The views of a scene show one set of named points, each view turned or mirrored, shifted and resized as a whole, with a little noise and some points left out.
(in the rows, 128 means zero)

Scene 1
View 1
<174>: [158 130 154 118 124 132 104 147 137 167 149 137 131 121 129 133 126  72
 128 180 161]
<209>: [127 142 163 105 132 146 116 153 126 129 145 145 162 125 137 126 144  98
 115 172 167]
<199>: [155 148 163 111 122 123  90 148 134 184 143 142 133 120 117 122 127  66
 119 203 180]
<188>: [167 127 149 136 133 139 122 132 127 125 157 144 139 123 132 130 130  72
 124 160 147]
<257>: [151  83 133 112 119 152 115 168 157 176 157 109 106 128 162 176 103  82
 165 132 114]
<37>: [126 128 155 110 137 159 131 154 127 100 151 142 165 128 150 135 145 108
 121 147 149]
<229>: [144 125 152 119 133 148 122 148 131 125 152 139 148 127 142 138 134  89
 127 155 148]
<24>: [166 139 155 129 129 128 108 134 128 151 150 147 136 120 122 123 132  64
 119 185 166]
<230>: [135 118 149 122 141 164 144 146 124  78 157 143 167 129 158 140 145 106
 123 128 136]
<98>: [122 110 149 104 131 164 130 165 139 118 152 127 151 130 163 154 134 111
 138 133 134]
<265>: [136 115 151 110 128 153 119 159 138 141 152 130 141 128 151 148 128  95
 137 149 141]
<247>: [140 109 148 114 131 155 125 158 138 129 155 129 141 127 155 151 129  95
 138 141 135]
<124>: [168  94 135 126 123 144 117 153 150 167 160 120 108 124 151 164 107  70
 155 140 120]
<101>: [127 121 156 104 131 155 121 161 135 130 150 134 152 128 151 142 135 101
 129 154 149]
<205>: [146  78 133 114 126 162 130 167 154 146 161 112 117 131 173 178 109  94
 162 112 105]
<127>: [158 103 141 124 127 146 121 152 143 149 158 126 125 124 150 156 117  80
 144 144 128]
<78>: [152 102 141 119 125 150 122 155 143 147 156 125 126 126 155 158 120  84
 145 141 129]
<160>: [101 123 158  99 137 173 143 167 125  77 150 138 182 133 166 143 152 131
 120 129 143]
<139>: [175 114 141 137 128 135 118 135 135 149 157 136 123 121 135 141 117  65
 136 159 139]
<274>: [136 131 157 115 135 151 127 147 126 110 151 142 160 125 143 132 143  97
 121 156 153]
View 2
<174>: [140  94 141 130 118 119 138 143 120 124 113 144 137  99 101 110  92 124
 112 127 169]
<199>: [132  74 153 113 125 122 142 148 127 121 104 141 132  82  82 101  93 133
 119 131 194]
<205>: [185 158 126 154  86 104 109 120  82 124 172 134 145 144 167  97  94  89
  75 129 105]
<98>: [147 143 131 151 109 133 132 105 118 122 143 112 156 154 141  78 124 122
  92 127 108]
<101>: [135 123 136 142 115 136 138 112 124 123 131 115 152 138 122  83 121 128
 103 130 130]
<265>: [146 124 136 143 111 127 133 119 116 123 136 124 149 133 127  91 110 121
  98 130 131]
<247>: [149 133 131 150 108 124 131 117 115 127 138 128 149 141 136  94 110 116
  94 127 121]
<209>: [116  99 145 133 132 145 151 115 145 122 108 110 152 127  94  78 128 148
 117 130 152]
<139>: [145 115 127 151 113 113 132 145 111 129 115 161 138 117 123 130  80 108
 107 121 145]
<160>: [117 149 126 165 122 156 148  84 146 125 128  89 172 181 134  63 152 139
 101 125  88]
<124>: [178 128 130 144  95 100 114 141  85 126 151 156 133 114 144 118  77  92
  88 126 139]
<188>: [125 116 123 159 123 126 145 141 129 133 101 151 143 127 116 127  94 120
 117 119 138]
<127>: [160 130 129 148 102 113 126 132 101 128 139 144 140 125 138 110  91 104
  95 126 134]
<24>: [122  91 135 138 127 126 146 149 131 127  95 152 139 104  95 121  92 130
 122 123 167]
<229>: [125 118 127 156 123 135 145 126 131 129 109 137 150 138 118 108 109 126
 112 121 131]
<257>: [191 136 135 136  87  98 105 131  78 120 173 143 135 119 155  97  85  89
  77 132 134]
View 3
<205>: [ 97 125 148 126 119 105 115 157  80 156 116 119 127 101 179 116 185 150
 126 146 136]
<124>: [114 113 134 119 148 124 114 152  93 168 115  95 118 118 196 107 204 146
 119 153 154]
<247>: [116 119 138 151 122 124 124 145 118 176 105 111 106 119 168 123 185 141
 107 116 142]
<24>: [146  98 115 148 161 158 129 136 147 202 100  79  85 146 188 113 208 132
  90 112 171]
<139>: [131 101 123 132 156 135 130 147 119 191 102  92 102 128 203 107 195 135
 102 129 165]
<188>: [137 100 122 144 146 138 138 143 134 200  95  97  92 131 194 112 184 130
  95 108 164]
<265>: [119 121 137 154 128 132 119 143 122 178 107 104 101 125 163 124 196 142
 107 115 145]
<274>: [130 114 131 168 123 136 134 139 143 194  95 109  89 130 164 128 180 132
  93  89 148]
<229>: [131 109 128 157 133 136 135 142 136 194  95 103  91 128 175 122 182 132
  95 100 153]
<199>: [147 105 116 155 170 175 111 131 151 197 111  66  83 158 171 115 240 143
  93 121 175]
<37>: [120 123 139 174 106 126 133 141 140 186  95 121  92 120 150 135 168 135
  98  84 136]
<230>: [120 116 138 165 103 115 143 145 132 191  88 127  96 112 167 130 150 127
  96  82 136]
<78>: [116 116 137 136 134 124 119 148 105 173 110 103 112 118 179 115 195 144
 113 133 147]
<127>: [118 112 133 135 137 126 121 147 107 175 108 102 110 120 186 113 194 141
 112 133 151]
View 4
<247>: [152 148 149 141 156 180 146 101 195 141  98 133 154 136 160 140 141 113
 118 127 119]
<257>: [152 148 149 138 194 139 116 117 175 173 104 133 135 133 151 185 181 134
 108 113 132]
<78>: [153 154 149 141 172 166 134 113 183 151 108 128 151 137 154 162 159 122
 115 123 124]
<188>: [155 171 152 152 150 193 156 120 186 126 129 118 173 146 152 147 142 103
 131 149 116]
<209>: [141 150 147 152 140 185 177  96 202 140 109 130 142 137 170 120 117  86
 136 149 105]
<274>: [152 153 149 145 140 194 161  98 202 129 100 130 158 136 165 123 122 101
 126 136 111]
<229>: [152 158 150 147 148 191 159 107 195 130 112 126 163 140 160 134 132 102
 127 139 114]
<230>: [164 146 152 135 137 209 143  95 210 115  80 134 178 134 159 116 122 121
 108 116 113]
<24>: [143 173 150 162 150 181 175 121 181 137 147 116 156 147 159 151 138  83
 145 169 110]
<124>: [153 161 151 144 186 153 125 124 171 159 120 126 150 140 147 184 177 127
 115 125 128]
<160>: [156 126 149 130 134 202 152  74 225 126  56 145 155 125 173  95 107 116
 109 107 110]
<101>: [147 143 148 143 153 177 155  95 199 145  95 135 142 133 167 131 130 105
 123 129 114]
<98>: [154 137 149 134 157 178 139  93 203 144  78 140 148 129 166 130 137 121
 110 112 120]
<174>: [136 166 147 161 161 160 173 118 178 156 145 119 136 144 162 160 147  83
 145 164 113]
<265>: [148 148 148 143 162 172 147 102 192 148 101 133 145 135 163 146 141 111
 121 126 117]
<139>: [154 171 153 152 165 176 148 128 175 140 135 116 166 145 149 167 158 109
 128 145 120]
<37>: [153 144 149 141 139 196 155  92 207 129  86 135 157 134 166 116 119 106
 119 127 112]
<199>: [130 169 145 167 157 158 190 116 177 160 154 119 127 147 167 156 136  69
 155 178 108]
<205>: [161 141 150 129 184 156 108 110 184 158  83 136 150 130 149 171 173 148
  98  98 133]
View 5
<230>: [129 115 122 127 152 120 115 115 127 167 108 116 147 131 149 117  88 112
 128 135 147]
<37>: [131 122 121 127 157 131 122 127 131 151 123 115 144 123 141 120  94 108
 139 139 142]
<274>: [133 127 122 133 155 130 122 130 137 150 127 103 148 119 137 118 101 113
 147 138 147]
<247>: [134 129 125 119 134 127 121 115 139 151 118  99 125 134 124 116 110  99
 150 141 130]
<188>: [137 135 125 145 135 117 124 123 150 160 125  77 150 117 129 114 126 119
 153 134 155]
<265>: [136 132 126 123 138 132 125 121 141 143 125  99 127 129 121 116 112 100
 156 142 131]
<24>: [140 145 126 153 142 128 133 136 159 144 143  69 154 105 119 114 137 120
 166 139 154]
<229>: [136 132 124 137 144 126 124 125 144 153 126  93 146 119 131 117 112 112
 150 139 148]
<139>: [140 140 129 140 119 116 125 115 156 158 123  67 135 123 117 112 138 111
 160 138 146]
<127>: [138 134 130 123 118 121 123 111 147 155 115  82 119 134 115 113 128  99
 158 141 131]
<174>: [140 147 128 142 135 132 133 133 159 136 144  73 138 111 111 115 136 111
 172 141 143]
<98>: [132 123 125 111 142 132 120 116 132 148 115 116 123 137 131 119  95  95
 144 141 124]
<205>: [135 127 131 104 109 119 119  96 139 156 102  94 101 152 116 113 118  85
 151 143 115]
<101>: [135 130 123 124 149 137 125 128 138 141 128 107 134 125 127 118 105 102
 152 141 133]
<78>: [136 133 130 119 121 124 123 110 146 151 116  86 117 137 116 114 123  97
 157 142 127]
<209>: [135 135 122 137 163 142 129 140 142 136 143 104 151 109 131 120 104 113
 156 142 146]
<257>: [138 137 135 105 101 124 123 100 150 146 110  81  91 149 103 112 134  80
 166 145 110]
<160>: [126 112 118 114 171 137 116 124 117 150 115 141 142 132 152 122  68 103
 129 139 135]
<199>: [143 154 127 152 145 142 141 148 164 123 161  69 145 100 106 117 144 114
 183 143 146]

Which points are out of place in each view (at most two, in the order of its rows)? Write none if all are in place.
view 1: <229>
view 2: <209>
view 3: <37>
view 4: <247>, <174>
view 5: <205>
